Points on a hilly landscape, in no order, each with its height.
From any point a ball rolls to the lowest of the 2 points nearest to it. It stops when none of these is lower. Distance is the straight distance between rows; heights are no part of it.
q966: [ 2.36 -1.09  0.97 -0.74  0.65 -0.83 -1.78  1.81  1.79 -3.50  0.02  2.84
  0.80 -0.96  2.29 -1.57 -1.41  2.00  2.29 -1.08 -2.61 -2.39  2.41 -0.54
  0.01 -2.36 -2.77 -0.18  0.60 -0.96]  height 213
q171: [-1.15  1.36  0.67  0.41  3.14  1.00  0.18 -1.37 -0.05  1.54  1.11 -0.01
 -1.91 -0.29 -3.87 -1.46  2.95  1.00  0.08 -0.19 -0.24  0.16 -1.32 -0.08
  2.53  4.94 -1.77  0.67  3.17  0.02]  height 231
q369: [-2.90 -0.41  0.25 -0.71  0.12  1.77 -3.53 -1.19 -0.35  1.10  0.99 -1.88
 -0.27  0.53  0.51  2.37 -0.20 -0.97  0.92  2.07  3.40  0.88  4.44  2.90
 -0.51 -3.48  0.60 -1.61  0.23  0.09]  height 465
q364: [-2.06  0.56 -1.53  0.12 -0.57 -1.66  3.69  1.77 -2.09  1.87  0.51  4.03
 -2.33 -3.67  4.95  2.82 -3.95 -0.85  0.87  2.60  0.14  0.82 -0.50  2.07
 -3.51  1.72  2.25  0.57 -2.19  2.96]  height 365
q769: [-1.15  1.15  1.58 -1.92 -3.92 -2.90  1.38 -0.21 -0.74  1.55 -0.84  2.25
 -1.03 -0.36  1.47  0.72 -0.13  1.59 -0.80  0.78 -2.50 -1.00 -1.32  1.15
 -3.51 -3.51  1.64  0.90 -0.64 -2.44]  height 526
q645: [-1.72 -1.02  0.85  0.80  2.04  0.46  0.65 -3.31  3.56  2.23 -0.76 -3.56
  1.98  1.52 -1.33 -3.89  2.20 -0.50 -1.80 -1.85  0.08 -0.03 -1.37 -0.25
  0.63  0.00  0.41  0.58 -2.97 -2.21]  height 545
q14: [-3.09  0.24  2.63 -0.31 -2.56 -0.06  1.77 -2.41 -1.36  0.73 -2.69  2.72
 -0.06 -3.50 -0.47  0.11 -2.26  3.24  3.07  0.93  1.30  2.22  0.05 -0.23
 -4.39  2.10  0.26  1.03  0.14  0.20]  height 497
q644: [-1.69  1.23  0.26 -1.80 -0.08 -0.69  0.23  1.42  3.09  0.45  1.75  0.75
  0.36 -2.15  0.89 -1.01  0.01 -0.14 -0.43 -1.76 -0.98 -0.95  3.63  1.66
 -0.39 -4.50 -2.41  1.21  1.37 -3.27]  height 413
q546: [-0.98 -0.75 -1.77 -2.42 -2.74 -1.31  0.74  1.51  1.49 -0.26 -1.18 -0.09
  0.42 -1.79 -0.02 -2.27 -2.73  0.41 -0.77 -2.02 -1.30 -2.15  4.52 -0.78
 -1.04 -4.61 -1.75  1.71  0.86 -3.30]  height 369
q216: [-0.50 -0.29 -0.19  1.88  1.61  0.99 -2.66 -0.94  2.60 -1.34  0.75 -0.75
  3.04  1.73 -2.65  2.66  2.41  2.47  1.70 -3.74  2.36 -0.21  0.84  0.00
  2.22  4.68 -1.53  2.48  0.80 -0.96]  height 419
q818: [ 3.03  1.13  2.17  1.65  0.90 -0.29 -1.09  0.60 -0.31 -3.11  0.34  1.15
 -0.02  0.07 -1.36  0.69  1.18  2.25  1.55 -1.30 -0.78 -0.64 -1.39 -0.81
  2.19  1.04 -1.36 -0.34  0.71  0.91]  height 287
q426: [ 2.82  2.20 -0.61  1.32  0.12 -3.25 -1.50  0.93  1.65 -0.70 -0.90 -3.01
  1.48  4.79 -0.77  2.47  1.85  2.76  1.79 -2.20  0.77  0.53 -1.02 -1.24
  3.56  1.13 -0.38 -0.78 -2.14  0.81]  height 779
q800: [ 3.58  1.78  4.35 -0.46 -4.05 -2.56 -0.09  0.54 -1.18 -1.02 -0.56  0.28
  0.14 -1.43  1.36  1.55 -0.52  0.63 -0.34 -0.33 -3.22  0.38 -4.35 -1.52
 -0.83  1.18 -0.95  1.20 -0.48  0.77]  height 367
q922: [-2.93  0.42  1.74 -1.15 -0.66  0.55  1.56 -2.29  1.95  2.74 -1.35 -1.11
 -0.31  2.33 -2.98 -4.04  2.29  0.96 -2.30 -1.90  0.11 -0.38 -1.33 -1.04
  0.03  0.00  3.59  0.68 -2.70 -1.70]  height 521
q597: [ 0.80  0.55 -3.68  0.29 -2.36  3.24 -0.14  3.74 -1.86  0.16 -0.96  1.10
  0.27 -3.54 -1.86  0.63 -1.55 -1.27  0.83  0.52  0.62 -0.72  5.45 -0.36
  0.08 -2.47 -1.37 -0.16  1.26 -1.31]  height 219
q478: [-0.20 -2.87  1.07  0.94 -4.79 -0.30 -1.04 -0.07 -1.33 -2.16 -1.30  1.46
  1.48 -0.19 -2.19  1.41 -4.23  0.93  3.23  1.36  0.73  0.51  0.82 -0.11
 -2.43 -0.01  1.44 -0.87 -4.01 -0.31]  height 550
q253: [ 2.54 -3.12 -2.51 -0.66 -0.26  0.09 -2.66  3.11 -1.24 -2.31  1.36  2.33
 -0.45  1.08  1.09  2.51 -2.68 -0.43  2.49  1.80 -0.29 -2.38  2.13 -0.90
  1.02 -1.75  2.59 -2.86  0.11  1.31]  height 94
q247: [ 2.21  0.10  0.74  2.13 -1.87 -1.14 -0.26 -2.88 -0.03 -2.38 -1.42 -1.66
  1.68  1.86 -1.89  0.24  0.15  1.81 -1.80  1.09  1.43 -0.60 -3.74 -0.52
  0.02 -0.01 -2.38  0.86 -4.05  0.39]  height 359
q379: [ 4.72 -0.56  1.35  1.01 -2.16 -0.50 -2.90  0.33  0.95 -2.75 -2.29 -0.79
  1.81  1.91 -1.15 -0.60  1.26 -0.72 -1.90  0.69 -1.06 -0.03 -2.12 -2.53
  1.81 -0.50 -1.75 -0.26 -5.36 -0.42]  height 375
q728: [-1.08 -1.99  0.69 -0.93  1.91  0.12 -4.70  2.67  3.83 -0.19  1.38  0.55
  3.48  2.07  3.26 -0.55  0.27  0.95 -1.62 -5.46  0.59 -1.31  3.47 -1.22
  2.21 -0.08 -0.01  0.85 -0.07 -2.52]  height 194
q250: [-1.97  1.22  0.98 -0.87 -4.45 -4.97  2.58 -2.55  0.73  0.56 -2.26  0.42
 -0.20  0.31  0.10 -0.27 -0.75  6.04  0.03 -0.95  0.23 -0.47 -1.49  0.70
 -1.38 -0.99  0.12  1.08  0.22 -0.98]  height 551
q303: [-0.72  3.56 -1.93  1.47  0.92 -3.66  2.10  1.91  0.87  1.41  0.69 -0.91
 -1.29  0.25 -0.76  2.27  1.12  1.80  1.75 -1.03  0.98  1.38  0.41  1.54
  2.22  2.05 -1.49 -0.25  2.54  0.92]  height 745
q387: [-1.09  1.85 -0.26  2.70 -0.88 -1.35  3.45 -1.90 -3.39 -1.95 -0.10 -1.06
 -0.82 -0.92  3.37  2.73 -1.22 -1.49 -0.86  2.51 -0.08  1.59 -4.13  2.02
 -2.68  1.42  0.49 -0.86 -0.40  1.51]  height 325
q384: [ 0.57 -1.15 -3.19  0.94  0.40  1.21  3.41  1.54 -4.73 -0.34  1.50  1.13
 -2.75 -1.82  0.15 -1.31 -1.29 -6.20 -1.31  2.46 -2.83 -0.38 -0.30  2.24
  1.48 -0.36  1.85  0.47  0.94  1.89]  height 295
q829: [ 2.87  3.99 -0.41 -1.95  0.74 -1.80 -0.45  0.21 -0.38  2.16  2.76 -3.59
 -4.78  0.72  0.50  0.76  2.11 -2.91 -3.36  1.78 -0.30  1.19 -3.45  0.27
  1.76 -0.41 -0.21  0.78 -0.25  1.88]  height 599
q828: [-2.46 -2.75  0.89  0.92 -2.40  1.08 -0.18 -2.40 -2.99 -2.36 -0.88 -1.59
 -1.05 -0.95 -2.54  0.40 -3.76 -1.68  3.25  2.53 -0.13  1.47  0.75  0.55
 -2.55  0.56  1.59 -1.16 -1.36  0.42]  height 546
q269: [-2.25  0.47  0.75 -0.84 -0.39 -0.51  0.95 -1.43  3.27  1.53 -1.37 -0.15
  1.12  2.17 -2.03 -2.33  1.69  4.01 -0.98 -5.83  2.09 -0.41 -0.67 -2.21
  1.58  1.84  2.27  0.66  0.07  0.15]  height 481
q222: [ 0.36 -0.48 -4.22 -2.92 -0.32  0.95  2.29  3.11 -3.33  2.08  0.70  3.74
 -1.33 -2.73  2.63  0.93 -1.55 -4.20  0.70  2.65 -0.43  0.98  3.00  0.07
 -1.79 -1.11  2.81 -0.99  2.90  1.44]  height 432
q883: [-0.24  2.12  1.90 -1.93  1.79  1.46 -1.10  2.02  0.52  2.57 -0.36  2.28
 -2.11  2.10 -2.79 -0.71  3.61  1.10 -1.91  0.04  0.52 -1.50 -1.34 -2.49
  1.95  0.82  1.51 -1.29 -0.74 -0.37]  height 605
q718: [-1.91 -0.88  1.76  0.97  1.12  4.31 -1.30 -0.33  1.14 -0.13  1.01 -0.14
  1.02 -1.71 -3.37 -2.80  1.33 -1.24  3.17 -1.88 -1.82  1.23  2.38  0.84
  0.86  1.11  0.05  1.00  1.15 -3.11]  height 39
q757: [-1.27 -0.03 -0.85 -0.07  1.78  2.26  1.32 -1.15 -3.83  1.26 -1.53  1.56
 -2.52 -2.66 -2.67 -3.73  0.19 -5.05  0.00  4.01 -1.68  1.52 -0.25  0.74
 -2.43  0.07  0.50  0.56  0.66 -1.76]  height 214
q354: [-0.14  0.28  1.87  0.13 -1.58  1.63  1.58  0.00 -2.62  0.92 -1.32  4.05
  1.12 -2.66  2.25  2.07 -0.79 -0.25  1.72  2.13 -0.84  1.72 -1.98  0.10
 -4.69  0.57  0.74 -0.63  1.21  0.02]  height 487
q134: [ 1.41  1.01 -0.40  2.13  0.18 -1.25 -3.50  1.05  2.79 -1.70 -1.65 -0.30
  1.58  1.58 -3.28  1.37  2.94  3.99  0.96 -3.01  1.25  1.09  1.11  0.53
  5.00  3.32 -2.92  2.52  1.64 -0.43]  height 390
q969: [ 0.12 -0.52 -1.60 -1.37 -3.63 -1.13 -0.63  1.84 -1.55 -1.40 -3.68 -0.85
  0.56 -0.25  0.34 -2.54 -1.76  2.19 -3.07 -3.60 -2.32 -3.59  3.07 -3.08
  2.03 -3.46 -0.56  1.93  0.90 -3.61]  height 299
q962: [-1.40  0.10 -0.99  1.10  1.49 -0.52  3.55 -1.80 -3.20  2.11 -0.31  1.38
 -2.61 -1.65 -0.37 -0.66 -0.58 -2.63 -3.46  4.67  1.07  0.51 -4.68  0.66
 -2.13  3.48  0.51  0.48 -1.93  1.94]  height 290
q590: [ 0.51  0.32  0.09  1.09 -0.42  2.86  2.08  0.51 -1.75  0.64 -1.07  2.07
  1.84  0.17  0.67  2.08  0.93 -0.35  1.63  2.93  1.68  2.00 -1.94 -0.64
 -2.69  1.08  1.37 -2.58 -1.28  1.16]  height 479
q514: [-0.43 -1.31  0.68 -0.76  3.56  1.59 -1.19 -0.38  0.47  1.32 -0.44 -1.99
  0.65  3.54  0.65 -2.28  1.99 -0.92  1.19 -0.39 -2.89 -1.42 -0.87 -1.29
  1.81  1.27  1.36 -1.93  0.66 -1.43]  height 442
q372: [-1.89 -1.69 -0.62 -1.87 -1.00 -1.28  0.18 -1.78  3.32  2.05 -3.35  1.57
  2.06  1.40 -0.41 -1.30 -2.18  6.05  2.01 -2.55  4.54  0.31  2.68 -1.26
 -1.63  1.39  0.35  0.58 -1.11  0.73]  height 472
q391: [ 3.63 -2.46 -1.29  0.01 -1.69 -0.51  0.33  2.47 -1.89 -2.61  1.37  3.35
  1.01 -1.61  3.03  2.46 -3.05  0.42  2.03  2.89 -1.53 -1.08  0.25  1.17
 -0.88 -2.03  1.19 -1.12 -0.49  2.40]  height 132
q836: [-1.08 -5.18 -0.75  0.78  3.49  0.61 -2.00 -4.19  3.46  0.19 -0.34 -3.72
  1.83  1.70 -1.71 -3.24  0.01 -0.49  0.08 -1.64 -0.21 -2.28  0.18  0.21
  1.54  0.67  0.49  0.91 -2.37 -2.41]  height 559
q146: [-0.62  2.16  0.42 -1.00  0.80  1.37 -0.93  1.73  1.54  1.26  2.68 -0.46
 -0.48  0.02  0.14  0.41  3.56 -2.74 -2.50 -0.62 -0.53 -0.06  1.27  1.12
  0.94 -2.33 -0.54 -0.37  2.04 -2.58]  height 467
q821: [ 3.98  1.91  0.64  2.11  2.38  0.69 -3.66  2.41  0.28 -2.11  0.37 -0.44
 -1.14  0.30 -1.75  1.75  2.81  2.04  1.18 -1.10  0.43  0.09 -0.96 -0.72
  4.81  3.28 -2.66  1.18  2.11  2.54]  height 333
q839: [-2.69 -4.68  0.50  0.33  0.38  4.23 -3.32 -2.79  1.82  0.62  0.89 -3.79
  2.66  0.42 -1.63 -3.08 -0.39 -1.05 -1.27 -4.26  1.72  0.98  3.81  0.74
 -0.15  1.18  2.74  2.21  0.33 -1.54]  height 58
q108: [-0.12 -1.37 -0.36  0.55  1.56  3.93 -0.72 -0.14 -0.61  0.71 -0.99 -0.63
  2.44  2.03  0.19 -0.52  1.10 -2.20  2.56  2.31  0.03  1.32  0.84  0.01
 -0.23 -0.92  1.13 -2.30 -0.54 -0.89]  height 469
q809: [ 0.80  0.31 -1.10 -0.64 -2.00  0.02  0.71 -0.07  0.32 -1.09 -0.51 -3.46
  2.15  1.59  1.12  0.90  1.64 -3.99 -4.22  1.01  0.11 -0.15 -1.44 -1.65
 -0.74 -3.01 -1.59 -1.07 -0.86 -1.19]  height 496
q482: [-3.23  0.91  1.43 -0.05  2.43  1.73  1.55 -3.85 -1.30  0.33  0.18 -0.33
 -0.04  0.10  0.29 -1.43  0.53  0.39  3.41 -0.89  0.14  1.82  0.20  1.20
 -0.54  1.01  0.11 -1.10  4.04 -0.78]  height 368
q691: [-1.36 -3.44  1.58  0.67  1.31  2.85 -4.15 -1.38  2.63 -0.43  0.88 -0.04
  3.33  1.54  0.11 -1.96 -1.20  2.24 -1.82 -6.28  2.84 -0.10  3.20 -0.17
  0.86  0.31  2.30  2.15  0.05 -1.38]  height 107
q446: [-2.43  1.15  1.83 -3.12 -1.56 -0.25  1.13 -0.05  0.62  2.30 -0.28  0.71
 -1.79  1.17 -3.18 -1.54  1.57 -1.32 -3.35 -1.01 -0.10 -0.98 -1.34 -2.71
 -0.28 -0.32  2.09 -0.90 -0.95 -2.17]  height 558
q591: [ 2.86  4.13 -2.72  0.81  1.16 -1.97  0.10  1.72  0.10  3.04  0.45 -3.62
 -3.45  0.94  0.13  2.12  2.49 -0.90 -2.45  2.16  1.58  3.33 -2.43  1.10
  3.50  1.45 -1.10  1.12  0.88  3.84]  height 670
q614: [-0.97 -4.77 -1.55  1.15 -0.17  3.31 -2.47 -1.71  0.19  0.23 -2.55 -4.25
  1.39  0.13 -1.91 -6.72 -1.23  0.07 -3.52 -3.05 -0.55 -0.97  3.77 -1.33
  1.89 -0.96  1.79  2.42  1.06 -1.95]  height 121
q736: [-2.52 -0.60  2.80 -3.36 -1.21  0.78  1.12 -1.22  0.76  1.67 -1.80  2.92
  0.51 -2.09  0.57 -1.53 -1.91  2.18  1.61 -0.95  1.62  0.61  2.01 -1.24
 -4.45 -0.80  0.27  0.31 -0.02 -0.87]  height 506
q550: [-4.18  0.21  0.67  1.60  1.40  2.57 -1.74  0.14  0.60 -0.11  2.14 -0.02
 -0.47 -3.73 -0.98  0.34 -0.68 -1.93  3.71 -0.08  0.71  2.59  4.38  2.23
 -0.90  0.11 -0.55 -0.02  0.75 -2.60]  height 109
q420: [-3.75 -2.29  2.18 -2.44 -0.94  3.48  0.15 -2.68 -0.05 -0.21 -1.15 -0.62
  1.96 -0.68 -0.48 -1.57 -1.92 -1.38 -0.89 -2.12  2.44  1.32  1.37 -1.79
 -2.83 -0.79  0.81 -0.67  1.48 -0.72]  height 520
q389: [-3.59  0.89 -1.15  2.12 -0.32 -0.43  2.85 -0.04 -2.79 -1.42 -0.72  1.00
 -0.62 -2.20  4.05  3.60 -4.13 -1.10  1.26  2.28  1.11  2.41 -2.13  0.76
 -4.18  2.91  1.96 -1.57 -1.54  2.04]  height 342
q625: [-2.02  0.02  0.64  1.07  1.38  0.33 -0.66 -1.28  3.28 -0.01  0.49 -0.89
  3.56  0.80  0.10  0.64  1.24  3.07  3.63 -4.69  1.42  0.94  1.82  1.14
  0.60  1.23 -1.08  1.48  0.47 -1.44]  height 438
q124: [ 3.88  0.76  0.72  0.17 -3.06 -2.31  2.68  3.05 -1.36  1.31  0.15  4.00
 -0.18 -3.77  4.40  3.14 -1.43 -2.84 -0.24  0.81 -4.49  0.49 -2.31  1.42
 -1.66  0.28  0.99  2.94 -0.89  2.57]  height 431
q11: [ 2.46  1.22  0.58 -1.43  2.90  0.55 -0.78  1.31  0.04  1.24 -0.97 -1.73
 -1.58  0.96 -0.13 -2.28  3.03 -4.26 -0.59  1.21 -4.42 -0.16 -1.68 -2.76
  1.52  1.14 -0.09 -1.27  0.25 -0.52]  height 493
q634: [ 2.99  1.26  0.96 -1.30 -0.55  0.67 -2.58  3.45  1.36 -0.30 -1.16  0.08
  2.10  1.81  2.79  0.76  3.33 -1.46 -1.94 -1.45 -0.94 -0.49 -0.11 -3.39
  1.93 -2.29  0.05 -1.41 -0.40 -0.99]  height 449
q766: [ 0.04  1.55  0.23 -1.18 -3.06 -5.24  2.55 -0.28  2.08 -1.40  0.99 -0.92
 -1.14 -0.83 -2.09  2.18 -2.11  2.13 -2.29 -2.45  2.87 -0.28 -1.83 -2.16
 -1.26  2.17 -3.07  0.91 -0.71  2.04]  height 623
q352: [-1.61 -0.80 -0.64 -0.62 -0.06  0.01 -3.69  0.41  2.12 -0.30  2.65 -0.89
  1.45  1.42  1.01  1.61 -0.89  0.42  1.05 -1.20  1.20 -1.12  4.42  2.88
  0.62 -3.84 -1.20  0.16 -0.18 -2.54]  height 447
q342: [-1.07 -0.60 -2.43 -1.93  0.70  0.01  1.83  2.39 -1.24  1.91  2.19  3.72
 -2.26 -2.64  3.29  1.93 -2.92 -2.09  1.61  3.30  1.79  0.66  1.92  1.18
 -3.02 -0.32  2.40 -1.82 -1.31  3.14]  height 392
q8: [-0.83 -0.08  0.61  0.46 -0.36 -0.62 -0.02 -1.85  2.35 -0.23 -1.75  0.65
  2.97  2.50 -0.71 -0.26 -0.28  4.46  1.79 -4.00  2.77  0.25  0.72 -0.86
  0.80  0.19  0.66 -0.39 -1.15 -0.29]  height 455
q953: [ 0.80  1.32 -3.05  1.79  2.18 -3.63  4.92  2.89  2.16 -0.49  0.80  0.48
 -1.74 -0.69  1.57 -0.17 -2.39  1.91  1.60  0.86  0.38  0.42  0.17  1.42
 -1.26  3.57 -4.44  2.49 -1.56  5.20]  height 653
q664: [ 0.95  0.66 -0.96  0.75  0.87 -1.36 -1.47 -1.18  0.21 -0.14  0.23 -1.96
  0.56  5.58  0.20  1.52  1.66  2.55 -0.28  0.38  1.22 -2.11 -1.41  0.30
  2.16 -1.13  0.84 -2.00 -1.40  0.49]  height 769
q232: [ 2.73  0.23 -0.55 -0.84 -4.28 -1.66  1.01  2.70 -1.40  3.00 -0.07  4.40
 -1.08 -2.44  2.21  3.56 -0.10 -3.23 -3.36  1.61 -4.00 -1.05 -1.81 -0.49
 -2.46 -0.56  2.29  2.37  0.67  0.59]  height 468
q183: [-0.31  0.43 -1.99  0.34  4.31  0.87  1.47 -1.57 -2.70  1.53  0.09  0.57
 -2.48  1.55 -1.95 -0.44  1.27  0.60  0.23  2.55  1.00 -0.01 -1.96  0.56
  1.30  3.94 -0.37 -1.54  4.25  2.47]  height 308
q795: [ 0.82  1.11  1.72  1.32 -3.99 -2.55  1.28 -1.12 -1.00 -1.55  0.14 -0.86
  1.55 -0.03  1.30  2.41 -0.52  0.49 -1.38  0.88 -0.28  0.20 -4.03 -0.16
 -2.29  0.14 -0.82 -0.12 -1.29  0.34]  height 344
q931: [-0.22 -1.61 -1.12  0.22 -0.68  1.50 -0.88 -0.31 -0.45 -0.51 -3.39 -3.59
  0.91  0.83 -1.18 -5.41  0.37 -0.39 -4.33 -3.40 -3.08 -2.50  1.76 -3.45
  3.09 -2.01  0.31  1.76  1.27 -2.81]  height 199
q86: [ 1.28  0.76  1.27 -0.98 -1.32 -0.42 -0.87 -0.09  2.58 -1.76  0.41 -2.14
  3.73  2.43  1.48  1.69  0.74 -1.59 -2.80 -2.95  1.98  0.10 -0.86 -1.75
 -0.08 -2.62 -1.82 -0.79 -1.00 -0.39]  height 480
q111: [-0.23 -0.32  2.18  0.17  2.06  2.79 -1.29 -1.23  1.24 -0.33  1.10 -0.35
 -0.51 -1.60 -3.91 -3.55  2.94 -1.58 -1.08 -1.00 -2.36 -0.50 -0.08 -1.03
  1.71  1.25 -1.46  0.94  1.36 -2.29]  height 122
q927: [ 2.30  2.53 -0.98 -1.37  0.69  1.35  1.28  3.44 -0.40  1.32  1.18  0.88
 -1.29 -1.24 -0.12  0.15  3.50 -5.41 -1.76  0.40 -1.90  1.24  0.08 -1.24
  0.70 -0.81  0.50 -0.50  1.86 -0.52]  height 523
q823: [-0.14 -0.50 -2.50  1.45  0.63  2.24 -0.09  3.55  0.65 -1.24  2.28  1.61
 -0.23 -3.93  0.18  1.90 -1.59 -3.27  1.94  1.10  1.33  1.18  3.62  1.49
 -0.61 -1.37 -0.57 -0.69  0.39 -0.11]  height 167
q958: [ 3.35 -0.77 -1.23  0.48  1.49  0.56 -0.38  3.54 -2.11 -1.11  2.51  1.47
 -2.10  0.32  1.28  1.29  0.71 -1.27  1.16  2.05 -3.35 -1.50 -0.98  0.58
  3.22 -0.34  3.34 -2.10  0.46  2.78]  height 174
q447: [-0.39  0.48  1.58 -2.04 -1.06  2.29 -1.90 -1.38 -2.62  0.51 -0.63  1.36
 -0.05 -2.01  2.00  1.19 -0.56  0.73  0.72  3.45  2.77  1.36  2.35  1.77
 -2.44 -3.89  0.57 -1.48  0.96  1.26]  height 477
q677: [ 5.44  3.24  2.08  0.22 -2.00 -1.15  1.28  3.11 -1.09 -0.76  0.40  0.50
 -0.31 -2.72  2.91  2.03  0.64 -1.77  0.62  0.34 -2.56  1.80 -2.46  0.14
 -0.32 -1.29 -0.33  0.71 -0.73  1.86]  height 398
q534: [-1.49 -1.07  0.11 -0.37  0.19  1.29  1.63 -2.39 -2.44  1.28 -0.55  0.25
 -1.86 -1.27 -2.16 -2.00 -0.57 -2.06 -1.43  3.70 -0.55 -0.31 -2.55  0.03
 -1.98  0.37  0.59 -0.76 -1.33 -0.83]  height 256
q368: [-0.87  1.74  1.44 -1.87 -1.81 -3.23  0.50  0.17  2.56 -0.28  2.76 -0.28
 -1.68  0.14 -2.15  0.47 -0.42  1.12 -2.15 -2.27  1.32 -1.52 -0.68 -0.79
  0.68 -0.63 -0.83 -0.23 -0.96 -0.76]  height 600
q845: [-3.21 -0.31  0.17  0.46  2.92  0.71 -0.05 -3.44  0.14  1.95  0.53 -2.75
 -0.04  3.54 -0.58 -2.02  1.70  2.46  3.32 -1.99 -1.25 -0.26  0.10  1.44
  2.17  1.89  1.81 -0.56  2.21 -1.01]  height 401
q616: [-2.25  1.62  0.09  1.51  0.88 -0.14  2.94 -2.80 -2.99 -1.59 -0.54 -1.61
  0.08  0.74  2.26  0.53 -0.18 -0.72  3.56  1.56 -1.01  2.56 -1.44  1.90
 -1.69  0.02  0.95 -2.26  1.29 -0.31]  height 345
q340: [-0.63 -0.07 -1.17 -1.12 -4.97 -1.81  1.77  1.23 -3.03  0.96  0.48  2.26
 -1.98 -2.04  1.73  2.07 -2.02 -2.22 -2.59  2.77 -1.55 -0.88 -0.59  1.23
 -3.00 -2.76  1.78  0.46  0.82 -1.02]  height 502
q995: [-0.64 -0.66 -3.03  2.47  4.57 -1.18  3.52 -2.09 -2.92  1.59 -0.42 -0.11
 -3.61 -0.85 -1.75 -0.90 -0.17 -0.53 -1.06  3.81  1.76  0.51 -3.02  2.05
  0.51  3.97 -1.36 -0.17  1.47  3.08]  height 330
q43: [ 2.48  0.30  2.73  1.19  2.09  1.43 -4.45  0.33  2.07 -0.81 -2.03 -1.15
  2.08  2.66  1.45 -2.11  4.06  0.66 -2.45 -0.82 -0.23 -0.65 -1.08 -2.31
  3.83 -1.00 -1.27  0.15 -3.25 -0.97]  height 406
q599: [ 1.45  0.85 -0.44 -0.14 -0.32 -4.62  3.54  1.49  1.76 -0.75  1.89  0.65
 -1.23 -1.33  1.16  1.34 -3.07  1.48  0.20 -0.01  0.27 -0.57 -1.60  0.10
 -3.16  2.12 -3.22  0.86 -2.35  3.19]  height 639
q786: [-1.63  1.67 -2.20  1.83  0.03 -2.84  2.50 -0.11 -0.16 -0.92 -0.10 -1.72
 -0.26  2.36 -0.83  3.11 -0.25  2.01  0.83  0.35  2.35  0.42 -1.46  0.82
  0.41  1.01 -0.23 -1.16  0.40  0.96]  height 759
q40: [ 3.13  1.06  0.84  1.02  1.72 -1.81 -2.22  1.59  1.63 -2.42  1.87  2.40
 -0.21 -0.87  0.98  0.59 -0.34  4.55  3.62 -0.71 -1.48 -1.99  1.42  1.30
  2.11 -0.59 -2.52 -0.04  1.75  0.62]  height 252
q52: [-0.22 -3.08  0.59 -0.90 -1.11  2.41 -1.51 -1.68  0.44 -3.12 -0.68 -0.92
  1.32  1.59 -1.95 -1.61 -0.94 -0.69 -1.19 -1.50  0.60 -1.35  0.36 -2.17
  0.01 -0.89  0.56 -0.75 -0.05 -1.44]  height 531
q365: [ 0.37  3.56 -2.33  2.47  0.64 -2.58  0.28  3.36  0.95  1.82  1.68 -3.14
 -2.05  0.24 -0.84  3.99  2.21 -0.35 -0.37 -0.03  1.37  3.27 -0.32  2.62
  4.15  3.55 -1.88  1.42  1.44  2.66]  height 716
q182: [ 1.75  0.65 -2.16 -1.42 -0.55 -1.70  1.42 -0.04 -0.35  0.38  1.30 -3.72
 -1.93 -0.10  0.13 -0.46  0.95 -5.92 -5.17  2.92 -1.21 -0.31 -2.04 -0.88
 -0.01 -1.74 -1.79 -0.59 -0.54  0.19]  height 524
q830: [ 0.39 -0.96  0.48  0.44  4.14  2.06 -1.84 -4.05 -1.11  1.14 -0.84 -0.54
 -0.66  0.47 -0.16 -2.19  1.55  2.63 -0.34  3.40  0.53 -1.38 -1.51  1.15
  0.79 -1.39 -1.37 -1.12  1.35  0.79]  height 499
q902: [ 3.90 -1.25 -0.57 -0.82  0.05 -1.12  0.63  4.24  0.69 -1.71  1.02  3.82
  0.00 -2.66  2.00 -0.78 -2.02  0.37  2.46  1.65 -3.41 -1.52  0.99 -0.38
 -1.20 -0.91 -1.60 -0.25 -0.99  0.89]  height 169
q624: [ 0.85  1.01 -0.91  0.44  1.12 -1.68  2.35  1.76 -2.76 -0.31  3.76  0.61
 -2.70 -0.01  1.06  0.66 -0.47 -3.43  1.55  0.59 -2.03  0.12 -0.87  2.23
  1.48  0.20  2.17 -1.84  1.12  1.32]  height 250
q407: [-0.83 -2.27  0.30  2.02 -0.18  0.12  0.75 -3.05 -0.69 -4.15  0.87 -2.54
  0.78  1.74 -2.57  0.83 -2.09 -0.88  2.52  0.07  0.28 -0.27 -1.39 -0.08
 -1.23  1.16  0.67 -0.95 -1.09 -0.14]  height 540
q651: [-0.26 -2.19 -0.60  1.26  4.92  1.71 -4.58 -3.20  0.97  0.38  0.94 -1.66
 -0.09  2.01 -0.40 -0.98  2.07  2.95 -1.20  2.19  0.61 -3.13  0.16  2.60
  3.01 -0.87 -1.66  0.99  0.80 -1.09]  height 515
q287: [ 1.17  0.28  0.76  0.22  0.26  2.03 -1.60 -2.11 -2.91 -1.29 -0.10  1.49
 -0.71  0.84  0.26  1.38  0.16  3.85 -0.45  2.91  2.79 -0.47 -0.86  1.62
  0.11 -2.69  0.06 -1.13  1.94  1.70]  height 486
q367: [-1.13 -3.36  2.20 -3.26  0.24  0.70 -1.19 -1.32  3.07  1.39 -2.39  1.44
  2.55  0.03  1.99 -3.27 -2.92  2.87  1.67 -1.53  2.11  0.01  4.42 -1.95
 -3.99 -0.19 -0.70  1.08 -1.77  1.16]  height 491

Where does a ball stop that starts at each point below?
q625 -> q253
q354 -> q387
q830 -> q839
q953 -> q922
q927 -> q839
q11 -> q387

Call two points neighbours if one is among the 2 nearest of the other. Go from one point of each pair to the other, from neighbour to neighbour, staying as low as possible. Name the highest point that can't be avoided.
q839 and q757 -> q546
q718 and q757 -> q995
q253 and q757 -> q384
